A landscape with many valleys, sampled at points; each row gives a point and its height.
A ball rolls from a point to the lowest of its 2 nearest points, and stops where none of them is lower. Distance is the straight distance between rows; heights are no part of it.
z417: 126	75	94	100	102	86	87	62	83	136	73	106	86	81	72	79	64	142	132	90	89	119	134	77	64	115	107	119	90	105	90	58	144	107	90	54	102	116	85	69	156	85	91	110	134	121	155	132	108	97	80	102	73	105	108	110	134	108  h=17.1
z664: 96	116	127	100	119	109	97	151	78	64	74	99	87	65	134	92	76	88	52	68	68	102	147	117	70	91	90	98	100	131	125	78	128	70	95	110	96	101	111	63	100	64	101	101	49	99	68	153	136	85	89	80	39	95	93	52	111	106  h=88.7
z717: 136	94	158	80	137	109	91	116	34	91	92	106	84	84	130	106	123	61	73	83	92	84	136	136	86	125	111	109	117	53	128	72	131	109	119	74	90	87	100	84	64	118	76	140	89	102	66	123	87	96	71	97	86	100	100	95	121	104  h=51.7
z168: 60	105	120	119	144	133	104	81	133	98	93	121	105	123	151	115	110	87	123	93	110	122	44	114	117	108	119	108	128	91	82	114	94	107	54	115	79	88	99	68	69	86	98	71	110	100	68	120	77	136	116	88	119	113	92	110	99	92  h=68.3
z433: 91	93	119	135	134	101	66	131	99	131	107	123	115	119	115	125	118	46	57	98	89	109	97	96	106	69	76	151	110	104	87	134	53	113	74	120	50	98	89	106	91	103	97	68	155	101	37	105	55	113	72	161	132	107	76	89	86	112  h=39.3
z106: 141	97	98	65	125	82	119	147	67	120	69	118	94	83	76	51	77	83	99	82	61	119	165	118	61	129	88	120	77	125	88	49	129	108	97	67	112	107	84	71	121	70	100	106	88	128	109	118	121	105	79	101	66	92	93	89	103	126  h=4.6
z400: 108	73	131	133	115	114	85	71	122	115	113	114	106	122	104	122	113	109	96	122	128	98	89	73	126	126	103	90	82	100	109	132	68	96	88	62	95	106	101	124	67	90	77	121	117	81	66	58	56	96	71	144	149	70	106	173	88	114  h=33.0
z886: 122	67	149	122	141	98	89	82	97	141	97	110	85	106	111	126	98	131	105	88	109	103	109	85	91	117	128	132	110	73	102	103	105	104	74	64	67	116	104	77	106	94	87	118	137	116	94	123	89	111	55	114	132	101	114	111	102	105  h=50.3
z475: 76	123	93	124	97	83	106	158	150	130	140	83	115	147	83	63	80	46	144	129	86	147	79	100	114	99	68	132	119	133	63	148	53	99	92	119	78	98	100	69	99	128	106	94	122	107	74	67	100	112	109	65	109	122	79	93	67	95  h=49.8
z309: 78	130	89	107	87	63	105	98	82	60	109	113	78	91	85	146	134	89	68	113	128	80	107	100	103	95	101	81	106	86	120	148	120	49	142	118	60	109	127	132	84	115	120	139	84	79	88	140	110	55	121	151	114	76	136	116	125	116  h=42.2
z567: 102	87	111	117	120	140	98	96	128	57	74	114	84	66	114	134	103	112	64	82	111	64	67	63	124	88	87	65	113	105	100	90	135	94	91	106	78	102	101	119	53	86	131	115	28	100	65	142	97	92	96	107	67	102	95	80	125	100  h=82.3
z346: 76	117	106	133	95	126	105	74	81	88	105	108	51	92	89	135	125	70	68	109	153	110	75	100	123	44	88	100	125	69	108	130	105	90	92	144	62	100	77	166	75	109	132	103	99	88	90	108	82	93	90	149	139	109	137	89	97	94  h=52.6
z299: 51	103	114	114	129	157	100	117	143	64	103	111	110	102	128	120	111	113	92	76	107	77	66	71	132	84	100	68	94	116	63	116	98	95	65	123	69	106	96	130	48	68	131	124	60	86	52	115	99	113	111	132	119	98	98	108	103	114  h=77.4
z503: 92	116	71	138	56	84	116	37	106	81	92	108	75	98	71	85	145	80	68	156	84	103	126	125	79	48	107	125	140	118	114	135	106	112	87	102	57	102	43	66	145	136	125	108	97	139	129	100	115	81	121	113	84	127	144	131	120	92  h=51.3
z208: 67	129	100	105	96	75	95	129	84	77	97	109	129	94	111	96	94	76	84	113	40	106	153	139	63	72	124	137	104	144	128	107	100	104	98	96	102	97	110	9	157	94	87	70	110	102	114	119	114	90	94	70	65	97	74	85	93	93  h=82.6
z640: 98	103	74	70	70	67	91	97	88	110	131	76	104	130	111	71	94	93	138	95	102	68	70	83	132	138	79	105	115	80	88	42	82	105	94	72	128	98	110	109	108	137	58	120	122	105	131	61	120	148	109	83	102	109	90	117	87	118  h=54.4
z277: 115	101	76	99	71	81	117	101	120	71	77	73	111	100	88	87	82	90	123	131	90	98	135	102	124	97	89	86	92	127	112	71	96	79	155	76	151	107	98	97	115	108	78	102	59	58	112	82	117	72	108	75	48	82	77	87	106	92  h=86.7
z35: 83	111	113	81	111	131	94	87	126	92	86	107	121	108	161	94	95	92	125	91	103	104	44	116	124	124	118	81	109	84	96	76	114	108	64	113	118	79	116	70	71	98	84	57	89	94	77	98	93	141	140	57	102	114	72	113	104	100  h=64.5
z979: 48	95	107	97	109	82	103	104	71	57	126	85	64	115	103	125	120	142	86	75	139	63	95	85	105	104	107	80	102	89	89	138	108	67	128	124	57	125	113	149	95	94	122	171	81	78	95	115	139	108	112	140	104	89	144	133	113	99  h=35.2
z631: 123	51	119	121	118	107	111	62	76	99	94	97	71	91	121	120	117	173	97	65	146	70	78	93	95	155	113	83	126	62	94	96	129	117	122	64	88	113	110	128	73	91	88	162	98	113	89	123	96	102	86	141	83	105	144	124	126	99  h=20.0
z827: 36	113	119	104	123	154	86	104	63	82	129	111	123	110	116	138	134	88	86	86	103	73	92	109	116	69	107	89	114	108	94	133	102	98	80	107	88	108	119	118	66	96	76	95	118	66	65	99	69	101	120	126	143	71	85	108	90	122  h=26.4
z396: 93	98	65	153	119	130	83	33	140	77	95	86	96	106	90	123	99	122	87	127	99	103	72	59	113	28	107	86	133	117	106	96	83	104	85	86	108	108	49	125	120	103	128	75	58	125	117	106	90	94	80	119	88	79	106	114	105	58  h=22.4
z559: 94	102	99	124	98	79	108	65	101	113	123	84	85	120	102	103	127	68	99	118	106	84	80	112	123	90	108	138	131	97	111	91	78	114	67	84	94	96	69	111	102	145	84	101	143	122	101	68	81	126	81	107	127	99	99	96	71	91  h=71.7
z705: 72	110	119	94	101	152	89	84	71	78	115	118	104	90	105	139	122	79	80	110	120	50	94	99	126	93	88	56	98	91	132	110	115	92	103	92	97	95	123	120	65	114	79	105	82	72	74	83	83	82	107	137	135	76	93	115	112	135  h=32.0
z113: 38	141	61	119	90	145	106	69	84	96	124	67	99	99	67	91	122	97	105	120	90	130	106	99	109	27	119	69	126	135	88	145	103	96	108	139	134	90	52	125	100	96	119	82	81	74	136	81	83	55	154	82	104	70	118	76	98	75  h=45.3
z672: 107	95	80	79	77	110	86	76	108	110	57	114	77	87	57	76	31	125	102	110	86	100	140	64	69	66	72	112	73	115	84	79	144	94	69	93	77	122	80	84	174	93	112	92	106	121	165	122	136	117	119	87	81	110	105	103	122	112  h=24.4
z177: 66	128	84	72	93	122	119	96	123	88	97	88	89	85	95	87	94	112	109	89	82	100	104	133	102	55	118	69	83	120	107	108	131	102	88	157	128	106	105	123	91	77	122	53	73	85	109	102	124	101	149	39	116	81	79	59	94	71  h=54.9
z488: 41	95	101	119	128	117	73	107	55	108	136	114	99	124	127	125	137	76	79	82	126	83	85	92	113	67	82	141	123	100	69	153	73	105	71	113	70	103	81	131	98	106	83	93	163	79	66	104	56	135	95	162	143	90	85	98	72	121  h=33.3
z837: 155	94	96	58	71	103	81	125	77	115	70	104	112	76	111	94	76	82	83	77	101	115	97	124	73	112	101	98	77	73	141	68	113	111	122	108	154	78	115	96	108	101	79	68	87	105	120	90	73	108	102	70	60	110	60	42	100	101  h=42.9
z233: 163	96	85	77	80	75	127	104	126	123	87	122	94	67	82	95	100	123	93	110	99	71	82	98	92	153	76	73	80	71	123	95	100	97	102	90	64	99	154	90	84	100	111	71	108	139	80	107	127	96	89	114	130	115	117	102	120	120  h=72.7
z195: 70	103	39	150	94	113	103	54	165	95	100	71	112	121	78	125	85	148	127	129	105	117	64	80	101	41	114	73	111	128	85	145	74	118	113	109	129	110	71	151	106	90	132	65	65	110	128	79	94	89	112	89	99	79	107	101	82	43  h=30.7
z568: 159	100	120	108	94	88	103	76	134	142	118	106	90	108	110	71	99	81	99	85	90	114	68	60	133	128	116	135	93	97	116	54	86	132	36	70	125	81	92	109	86	116	99	102	134	158	94	55	73	132	76	92	125	114	101	139	60	114  h=48.3
z560: 88	75	42	144	41	101	99	77	162	103	86	48	110	115	73	112	83	144	135	135	149	131	67	67	98	68	90	61	97	120	73	145	61	99	128	105	154	104	95	162	117	93	119	77	80	83	152	55	87	94	94	80	79	92	115	131	88	44  h=38.0
z773: 43	107	80	101	82	97	104	140	112	98	136	70	129	143	109	87	90	120	157	104	112	100	75	102	114	122	94	74	110	133	55	137	64	80	111	118	111	115	108	113	107	99	92	130	122	68	117	51	116	138	127	95	110	97	97	119	79	104  h=40.2
z451: 124	98	79	81	88	77	84	123	79	85	135	83	113	108	103	90	95	96	109	93	114	68	82	75	141	130	73	115	116	89	82	55	75	92	136	68	131	104	101	130	86	142	72	150	124	94	100	70	88	120	89	113	90	97	76	101	90	131  h=49.9
z221: 59	136	78	92	91	82	104	162	125	110	158	71	116	117	73	85	86	87	151	116	77	106	103	108	116	88	71	106	96	142	44	126	65	87	105	129	91	118	104	116	96	130	108	107	123	86	94	61	125	109	125	66	125	104	80	81	57	107  h=45.7
z628: 106	118	110	83	132	56	83	192	34	94	99	111	126	64	107	107	117	85	26	62	26	74	166	129	30	100	100	155	85	119	116	82	111	119	96	98	56	110	111	64	136	72	109	100	104	150	91	167	147	91	51	109	69	107	99	90	96	96  h=79.1
z115: 73	82	90	122	117	87	96	99	103	100	143	88	106	141	115	111	109	98	105	90	108	88	74	72	135	78	102	150	112	114	65	88	77	110	59	86	110	110	74	134	116	136	93	129	129	121	101	69	86	154	91	116	125	91	95	107	60	108  h=75.5
z793: 93	88	102	98	121	111	89	114	128	86	85	100	160	129	121	75	110	108	130	102	91	120	122	88	116	126	112	95	80	140	69	92	82	86	105	70	151	78	94	95	81	82	86	101	87	78	82	78	67	84	131	93	96	69	68	142	95	109  h=86.8
z958: 129	117	96	82	75	84	93	99	101	141	118	111	110	117	104	52	91	53	122	118	74	91	85	106	112	135	101	116	97	84	125	38	85	119	56	77	131	89	90	73	115	125	68	80	129	150	111	63	100	142	86	77	113	107	80	127	78	127  h=53.9
z55: 76	86	84	104	90	86	114	72	109	77	92	90	109	104	107	116	127	143	112	109	93	67	95	122	92	101	120	97	119	113	89	113	88	94	120	89	90	100	120	84	116	99	89	93	107	94	113	107	106	89	113	104	95	100	106	106	125	83  h=32.9
z288: 146	103	91	79	123	45	123	151	73	96	106	110	105	67	73	114	119	108	52	76	38	50	141	120	66	108	96	139	65	113	113	71	116	126	86	85	45	126	130	93	117	85	123	96	108	154	78	141	157	87	77	109	98	103	96	103	105	98  h=77.3
z495: 65	134	90	128	83	93	114	101	101	74	103	115	68	101	93	128	129	50	74	145	140	106	79	109	118	79	77	89	125	99	110	152	99	54	111	141	54	100	109	137	70	114	125	109	98	77	74	99	88	74	114	163	134	98	130	112	120	113  h=47.1
z932: 94	107	79	96	38	120	95	46	112	87	90	89	75	92	90	87	94	107	104	116	159	95	70	93	119	104	67	43	114	57	127	82	113	71	141	130	110	81	106	113	86	126	95	106	76	72	123	90	105	85	117	97	75	114	132	93	139	89  h=28.1
z191: 116	80	99	94	115	62	118	115	144	112	108	95	132	106	81	129	84	142	126	96	108	76	92	119	114	85	103	99	64	120	87	106	95	118	121	97	128	116	137	130	98	92	106	78	95	93	86	80	108	101	109	69	131	86	62	64	72	83  h=43.2
z574: 119	65	127	134	150	95	84	113	96	119	88	112	118	100	129	126	114	99	78	87	102	109	90	78	89	115	95	141	113	98	85	107	77	97	92	74	59	99	114	91	86	89	93	98	137	106	64	129	63	91	70	139	110	110	82	97	109	101  h=45.1
z552: 103	90	102	101	104	62	122	87	70	88	119	87	54	108	104	104	118	135	91	80	128	61	88	102	109	133	104	101	124	76	94	94	106	97	117	84	53	117	109	129	102	111	111	161	120	111	101	115	130	117	82	147	117	114	152	128	118	98  h=27.5
z599: 98	119	121	97	84	115	113	84	101	83	89	105	86	103	120	82	86	68	101	118	81	87	90	134	106	124	86	85	113	85	155	36	120	90	99	105	98	108	123	46	97	102	76	84	69	101	93	95	135	112	81	59	56	120	101	100	115	92  h=13.5
z688: 82	92	68	99	85	104	98	81	107	120	74	117	128	65	45	153	96	137	110	99	96	99	130	84	65	42	115	80	54	133	82	178	101	111	126	121	126	108	107	133	127	73	138	76	88	63	147	111	95	36	141	116	121	75	112	69	101	99  h=55.7
z6: 88	104	101	60	108	122	121	102	153	101	74	91	100	93	126	68	61	118	134	77	91	105	74	120	107	103	94	62	90	99	89	87	137	105	78	139	122	95	114	96	76	62	101	51	79	94	97	121	123	137	156	37	98	102	69	82	107	79  h=59.7
z487: 151	133	103	80	110	83	130	150	82	96	101	98	85	105	115	66	78	52	105	88	75	133	86	124	111	152	75	126	107	89	119	24	104	115	105	77	117	107	107	78	82	104	105	98	89	126	66	80	118	135	60	86	64	142	93	83	70	111  h=30.2
z845: 140	88	123	67	146	96	100	155	114	132	92	127	124	106	97	59	64	101	112	77	74	143	135	78	87	116	104	118	52	102	68	56	128	114	67	80	116	106	84	71	95	71	105	89	97	119	88	112	99	123	92	77	104	99	69	98	85	122  h=11.8
z890: 98	98	83	101	80	57	125	66	71	95	129	70	76	110	93	94	148	86	89	117	119	98	94	137	107	76	123	132	143	72	105	84	91	106	103	110	99	93	69	119	129	151	84	117	129	110	133	84	92	108	90	87	104	110	121	91	100	86  h=68.5
z83: 92	87	105	52	104	109	101	112	110	115	100	99	86	80	114	91	80	146	113	63	104	88	84	104	76	118	95	75	87	75	84	120	121	100	92	133	76	93	132	90	87	68	106	88	100	81	102	128	122	109	138	64	113	104	91	78	115	95  h=64.7
z382: 149	79	117	120	94	91	96	83	155	117	104	112	98	117	75	99	86	107	102	124	111	97	97	50	136	124	90	97	77	110	114	81	80	97	67	60	113	102	114	115	99	101	96	111	109	121	88	64	90	95	67	114	127	101	104	157	88	123  h=40.7
z87: 77	120	83	122	84	117	99	39	81	91	114	83	72	106	85	109	131	88	75	117	111	108	87	123	98	28	113	95	136	76	125	95	112	103	88	129	97	97	50	107	114	135	109	74	95	106	137	101	83	106	92	89	106	106	122	74	108	70  h=64.6
z146: 121	50	130	106	142	76	116	105	77	89	81	79	101	109	140	141	134	155	105	51	137	74	80	129	89	153	126	112	120	57	88	118	85	129	150	74	100	103	128	137	57	87	88	153	130	92	75	96	67	112	77	122	105	94	125	100	92	90  h=12.5
z73: 63	120	114	91	108	97	90	100	82	59	119	73	86	103	110	108	111	91	99	98	95	78	108	114	111	78	102	99	125	120	127	94	107	66	124	108	91	109	126	78	116	112	85	112	96	59	81	112	128	94	100	66	92	91	82	83	112	87  h=26.7
z463: 146	103	116	71	98	104	82	115	36	101	93	99	86	87	113	77	108	86	91	84	109	64	116	98	110	154	77	97	123	49	134	54	110	106	153	75	103	92	116	94	72	134	66	140	107	94	71	118	103	90	91	111	56	109	94	93	127	120  h=49.3
z645: 51	141	68	130	91	132	104	74	119	89	113	107	111	105	63	121	125	101	94	126	62	86	139	111	97	18	125	104	96	165	92	155	97	114	85	133	68	129	78	91	126	103	132	81	82	97	98	109	137	54	146	94	115	88	115	103	91	89  h=42.7
z791: 78	92	111	126	114	102	96	83	116	111	106	135	104	113	78	97	105	96	101	120	72	91	128	99	91	66	120	125	93	136	91	95	99	112	45	90	74	113	77	58	133	99	105	90	104	133	101	110	129	110	99	98	117	99	104	109	100	110  h=31.8
z596: 134	75	81	73	97	49	103	120	113	118	93	104	117	76	56	148	83	135	95	80	103	61	123	113	80	69	109	110	35	104	91	114	89	122	126	111	128	115	126	141	106	108	121	87	107	91	115	94	113	77	103	93	134	90	90	36	85	90  h=47.5
z462: 110	94	91	58	70	92	104	98	104	108	106	101	87	85	81	88	94	141	116	95	112	54	75	90	84	142	69	51	85	63	115	105	105	84	105	116	58	100	155	93	98	103	104	89	120	100	104	110	143	109	113	79	127	112	117	109	127	111  h=69.2
z715: 70	109	62	82	69	67	91	112	90	128	105	123	114	83	53	147	75	131	126	107	119	106	129	62	66	84	90	90	50	109	68	185	90	76	126	144	93	120	133	120	139	87	141	102	121	61	156	108	123	51	144	137	134	94	134	82	89	121  h=60.0
z481: 109	67	135	126	144	114	111	86	123	113	95	110	134	115	134	137	147	143	95	97	126	94	88	116	100	135	137	95	88	89	84	147	66	124	90	74	104	95	104	131	41	74	81	115	117	94	67	67	32	104	84	143	151	72	110	154	84	105  h=26.3
z613: 68	112	80	150	103	110	120	49	116	71	104	110	103	97	71	139	149	86	69	155	87	70	124	120	107	26	123	111	114	140	109	142	94	117	87	100	65	121	61	105	124	121	122	82	85	120	104	97	111	70	108	119	109	85	121	119	103	83  h=47.0
z135: 156	82	112	44	102	93	87	99	89	109	67	100	123	88	118	84	83	99	130	86	115	130	102	130	94	147	126	91	78	67	111	66	103	131	138	97	184	76	104	93	70	92	65	79	87	80	100	84	61	87	120	41	74	93	65	66	90	89  h=47.3
z405: 25	108	88	117	100	135	115	93	91	95	118	74	107	110	79	114	110	139	127	107	120	124	79	103	104	67	129	58	106	130	79	168	95	97	120	139	119	109	89	134	92	64	112	97	97	63	129	91	94	70	142	101	119	83	123	94	94	75  h=39.4
z446: 102	106	148	107	99	109	90	61	82	126	89	114	70	111	116	82	89	66	118	114	114	111	96	112	100	137	86	102	136	47	161	46	118	94	114	91	76	118	108	33	115	113	57	105	130	95	105	104	108	110	57	84	68	134	131	109	128	95  h=7.7
z774: 113	69	112	119	111	89	117	47	121	143	108	95	80	110	107	103	104	161	121	80	129	119	80	101	113	125	140	111	119	78	97	111	88	125	73	90	88	103	89	104	98	85	101	104	135	137	124	85	84	118	78	109	142	106	137	116	81	89  h=56.1
z477: 129	103	97	90	76	110	107	128	121	115	44	136	83	80	63	73	32	94	75	119	79	115	142	83	58	102	64	92	45	115	125	79	130	90	65	99	70	120	94	70	146	80	117	73	69	138	133	111	144	94	90	112	73	109	103	99	109	120  h=30.4
z461: 95	104	93	91	76	100	88	106	108	89	94	86	137	110	99	67	94	78	125	131	74	144	137	97	120	115	95	101	109	134	95	93	72	71	131	92	147	74	82	71	108	111	73	90	81	65	111	65	60	63	126	86	76	89	71	114	102	108  h=88.9
z421: 131	90	92	50	92	62	121	106	75	112	93	98	73	79	63	52	83	118	121	104	75	107	164	99	77	138	101	102	89	105	86	65	127	87	125	65	90	112	99	63	124	87	100	128	110	98	128	130	133	75	100	96	82	93	114	111	135	120  h=10.3
z951: 94	114	97	83	61	108	99	72	91	61	91	86	73	86	113	97	110	106	85	100	116	62	94	110	123	114	88	65	126	81	143	66	125	71	149	114	93	109	125	87	104	119	84	120	77	68	93	118	134	87	117	76	50	106	108	99	141	81  h=20.2
z707: 100	107	123	101	103	128	82	112	71	64	77	119	68	51	114	108	100	86	36	80	99	62	118	87	85	94	74	87	115	97	130	76	148	85	88	105	69	102	110	90	92	100	115	121	38	119	69	161	130	84	88	109	56	99	107	94	146	118  h=86.0
z674: 114	127	154	120	151	104	116	99	77	122	84	119	65	116	141	77	80	22	108	96	97	164	84	116	97	136	112	145	120	60	123	52	119	117	77	82	90	99	72	37	87	96	83	105	113	117	73	107	79	141	36	90	86	125	130	120	69	100  h=21.2
z295: 126	100	97	90	77	109	75	115	73	78	105	103	85	105	99	92	79	87	89	91	136	61	88	62	139	133	58	86	104	79	118	74	107	84	140	79	113	93	120	114	78	138	87	145	92	79	74	93	106	89	95	128	75	102	81	92	111	136  h=44.5
z214: 141	95	104	87	104	84	96	93	120	125	96	103	144	125	131	83	75	90	140	100	105	132	77	106	111	111	126	107	78	93	96	65	92	121	95	93	185	83	97	92	97	104	64	57	94	106	108	76	73	117	120	47	90	93	56	102	66	86  h=52.0
z698: 92	110	82	90	71	81	112	91	112	75	72	97	108	92	88	94	68	96	103	130	58	88	147	118	80	71	98	110	81	146	120	82	114	103	112	72	120	120	92	53	162	107	100	67	81	91	146	99	134	95	99	54	50	93	72	93	98	97  h=84.5
z406: 67	124	36	88	81	121	118	73	120	93	87	70	93	81	68	85	93	120	107	116	71	109	120	115	75	25	109	65	102	137	88	136	111	108	113	139	152	100	71	132	122	81	128	52	78	73	162	100	116	71	163	48	105	65	97	66	91	58  h=50.2
z580: 79	75	79	137	48	119	96	79	132	111	116	43	101	143	88	88	79	126	149	121	161	158	44	68	117	102	99	59	113	99	76	125	74	106	122	119	150	99	71	143	91	97	93	94	95	73	145	42	75	122	99	68	96	100	125	140	76	58  h=45.5
z71: 101	59	82	100	93	87	88	81	95	114	78	115	130	65	83	175	108	153	97	75	94	60	112	110	67	46	126	89	67	112	105	152	94	124	130	108	118	99	132	113	120	82	117	73	106	67	122	127	90	63	118	99	113	88	77	52	97	79  h=51.8
z282: 120	50	131	111	131	111	89	78	97	116	77	94	109	103	147	134	122	141	103	75	141	112	68	114	92	144	127	109	113	42	95	141	68	125	113	81	97	84	120	122	51	81	69	101	140	95	74	87	25	117	69	128	136	102	121	121	81	97  h=19.6
z123: 42	119	98	108	101	84	109	105	83	87	135	63	85	116	100	109	111	93	124	108	109	130	103	117	113	63	108	105	129	128	83	136	86	69	130	137	96	114	89	106	108	105	109	121	107	51	109	94	99	92	112	87	96	103	102	67	89	74  h=32.6
z914: 103	94	107	80	150	77	75	133	76	129	125	126	124	108	90	82	80	102	110	76	71	90	135	60	91	105	114	146	80	94	52	67	116	121	51	72	100	102	86	74	131	93	101	112	138	137	106	129	114	129	74	98	116	89	82	94	92	128  h=19.9
z868: 57	93	100	108	102	138	113	103	153	83	98	107	105	106	113	103	107	123	114	94	110	109	51	109	116	99	100	72	109	124	71	141	75	92	81	148	61	94	119	109	72	76	124	95	83	97	75	101	103	113	127	115	116	117	92	105	110	82  h=72.9
z127: 136	58	98	92	74	93	77	118	119	85	101	87	132	123	98	98	97	116	101	88	132	146	89	51	115	126	93	85	69	109	73	114	56	72	153	89	161	58	114	158	88	83	102	141	95	70	93	63	41	70	94	119	74	81	82	150	97	93  h=93.0
z965: 158	107	100	92	121	61	133	152	95	98	100	109	106	72	85	103	119	97	81	99	56	76	117	122	86	146	89	103	83	96	108	90	88	95	107	72	60	100	134	74	89	94	111	78	110	133	63	116	134	82	79	108	116	111	100	93	107	105  h=75.4
z501: 53	103	82	111	59	104	113	136	128	114	151	44	109	138	85	97	82	113	168	133	134	147	60	98	116	108	89	73	106	123	55	138	71	99	125	132	137	114	90	145	83	109	88	130	115	63	141	22	83	124	116	74	105	94	108	120	53	89  h=46.3
z494: 96	99	118	111	127	81	80	141	99	128	126	139	136	118	76	83	98	78	99	111	61	118	155	88	87	85	103	144	79	133	82	106	85	106	62	81	82	99	73	37	128	98	96	98	110	126	85	98	110	95	81	112	122	88	79	97	81	125  h=26.5
z413: 64	125	71	118	68	97	124	83	137	66	90	72	83	108	89	72	85	81	120	135	70	94	117	120	95	61	89	100	125	145	104	96	102	84	88	112	89	115	99	71	146	112	112	75	80	99	123	107	142	95	117	55	63	117	101	97	105	69  h=86.5
z141: 57	115	100	98	99	152	90	57	71	76	118	91	71	87	94	126	119	111	73	82	113	90	78	102	108	31	103	69	130	71	114	119	125	93	94	156	90	87	88	133	96	102	125	92	79	85	122	121	102	102	121	100	122	96	116	73	118	73  h=59.4
z376: 121	138	108	69	75	116	115	152	90	115	81	146	77	65	71	71	65	75	58	108	76	118	147	111	58	102	74	65	51	86	128	113	120	68	63	135	66	96	99	69	108	86	126	74	62	125	116	114	136	90	96	119	109	105	114	79	105	131  h=35.0
z895: 123	121	134	96	110	109	112	113	93	113	103	101	64	110	105	58	71	39	105	94	98	156	61	93	112	124	92	132	108	78	105	36	119	106	79	87	99	102	79	79	98	95	111	111	95	119	88	96	100	145	61	87	78	148	113	92	87	102  h=26.2
z26: 136	89	103	99	103	109	87	123	124	72	83	96	135	112	119	91	104	85	88	99	105	125	89	69	145	139	91	98	81	113	85	78	76	84	133	80	146	61	97	142	56	94	103	127	69	78	64	74	61	73	99	119	79	88	75	130	108	103  h=90.0
z342: 91	116	97	102	111	45	98	147	61	68	111	96	117	82	98	113	120	75	55	89	48	90	164	124	74	72	104	165	105	138	98	97	100	106	111	101	68	96	96	57	164	102	112	104	107	111	99	143	136	76	80	116	71	103	104	89	115	93  h=80.8
z991: 107	106	156	117	115	123	96	46	105	145	84	118	64	116	124	87	94	40	112	122	119	146	67	110	103	135	101	112	124	35	152	78	95	98	77	108	84	90	88	39	88	105	64	72	143	91	92	90	61	130	63	79	113	124	122	127	96	89  h=14.7
z714: 105	84	111	98	115	86	105	98	114	103	97	103	137	109	121	132	114	136	123	102	104	63	81	123	104	138	109	91	97	92	109	106	77	111	105	77	102	97	148	88	79	98	71	84	124	92	78	89	101	102	106	92	133	95	77	99	102	103  h=38.1
z867: 101	92	62	103	50	124	90	39	108	114	94	105	101	99	68	71	121	102	84	126	78	126	125	103	84	67	114	113	99	114	99	133	103	115	70	106	96	65	51	73	137	115	105	78	92	134	138	93	78	71	137	105	92	98	104	117	118	104  h=55.9
z21: 95	108	124	105	88	130	70	96	90	80	109	115	93	100	131	113	111	41	73	104	120	53	64	81	126	100	52	86	118	72	132	82	89	92	91	90	96	95	116	108	72	124	77	100	106	72	59	87	78	128	80	134	109	114	74	102	104	120  h=37.9
z719: 127	80	64	80	45	89	86	62	111	104	81	101	96	84	77	104	94	127	101	113	146	91	97	74	97	109	92	63	71	81	102	116	104	88	130	100	135	82	110	148	116	121	109	103	88	95	139	90	90	78	117	120	99	86	126	97	117	117  h=36.7
z138: 74	108	91	103	102	106	81	100	98	106	104	121	119	92	69	126	85	114	92	108	74	75	148	96	77	36	110	122	64	134	76	119	104	110	67	129	74	126	77	92	155	100	114	80	103	99	131	120	135	87	118	100	128	106	95	81	88	101  h=37.3
z986: 152	106	144	61	118	78	120	154	58	119	102	108	88	68	90	72	117	81	72	90	75	141	149	133	73	123	115	99	93	66	99	108	110	92	104	110	81	60	76	86	78	88	120	124	75	111	92	127	99	73	86	120	118	111	121	79	114	110  h=43.8
z70: 119	116	125	73	90	107	98	137	67	98	98	122	87	46	97	71	106	62	47	91	78	113	161	95	72	105	90	79	86	85	118	129	123	59	91	127	75	66	92	82	81	89	117	112	58	98	94	148	108	58	121	129	111	94	114	84	138	146  h=39.8
z66: 92	84	86	139	149	99	94	85	121	93	92	85	128	134	151	93	98	108	138	73	100	120	58	68	129	120	129	130	106	125	63	47	97	106	92	53	151	102	91	112	107	90	84	111	102	119	90	108	85	122	97	85	62	92	76	131	91	84  h=83.0
z439: 188	93	88	57	81	103	96	136	69	112	60	98	95	53	105	71	82	78	76	71	102	111	87	111	75	156	70	88	89	62	131	68	123	109	132	95	120	80	132	97	73	97	105	80	94	126	84	111	87	89	87	91	49	131	78	44	122	113  h=38.5
z86: 144	92	150	59	117	109	86	116	60	126	109	111	100	86	110	82	103	83	99	77	89	132	110	112	86	126	131	105	93	40	100	85	111	112	94	93	112	64	86	84	71	107	89	110	107	106	104	109	55	105	81	102	117	112	90	77	94	110  h=47.8
z276: 175	119	102	80	108	118	90	145	57	123	76	112	89	74	110	50	65	76	94	71	84	122	75	97	72	179	63	101	84	83	138	31	145	127	113	70	106	112	124	87	76	82	98	94	111	137	77	111	115	131	64	82	40	139	82	77	103	129  h=34.1
z591: 57	82	79	149	123	102	104	93	127	80	107	80	122	158	151	109	113	116	114	84	115	98	44	85	127	102	125	120	113	116	63	97	63	109	87	76	125	100	77	139	98	99	97	130	116	110	98	72	79	148	96	115	89	89	88	131	64	85  h=79.4

Where does a ball stop that starts at each point below?
z503 => z106
z559 => z146
z717 => z106
z958 => z146
z168 => z951
z214 => z446
z277 => z951

Call two points neighbours if one is among the 2 nearest of the other. Go from one point of each pair to the other, from neighbour to neighbour, staying as low as possible. Name the highest point that can't be avoided.
z773 / z396 => z501
z827 / z146 => z640
z106 / z827 => z717
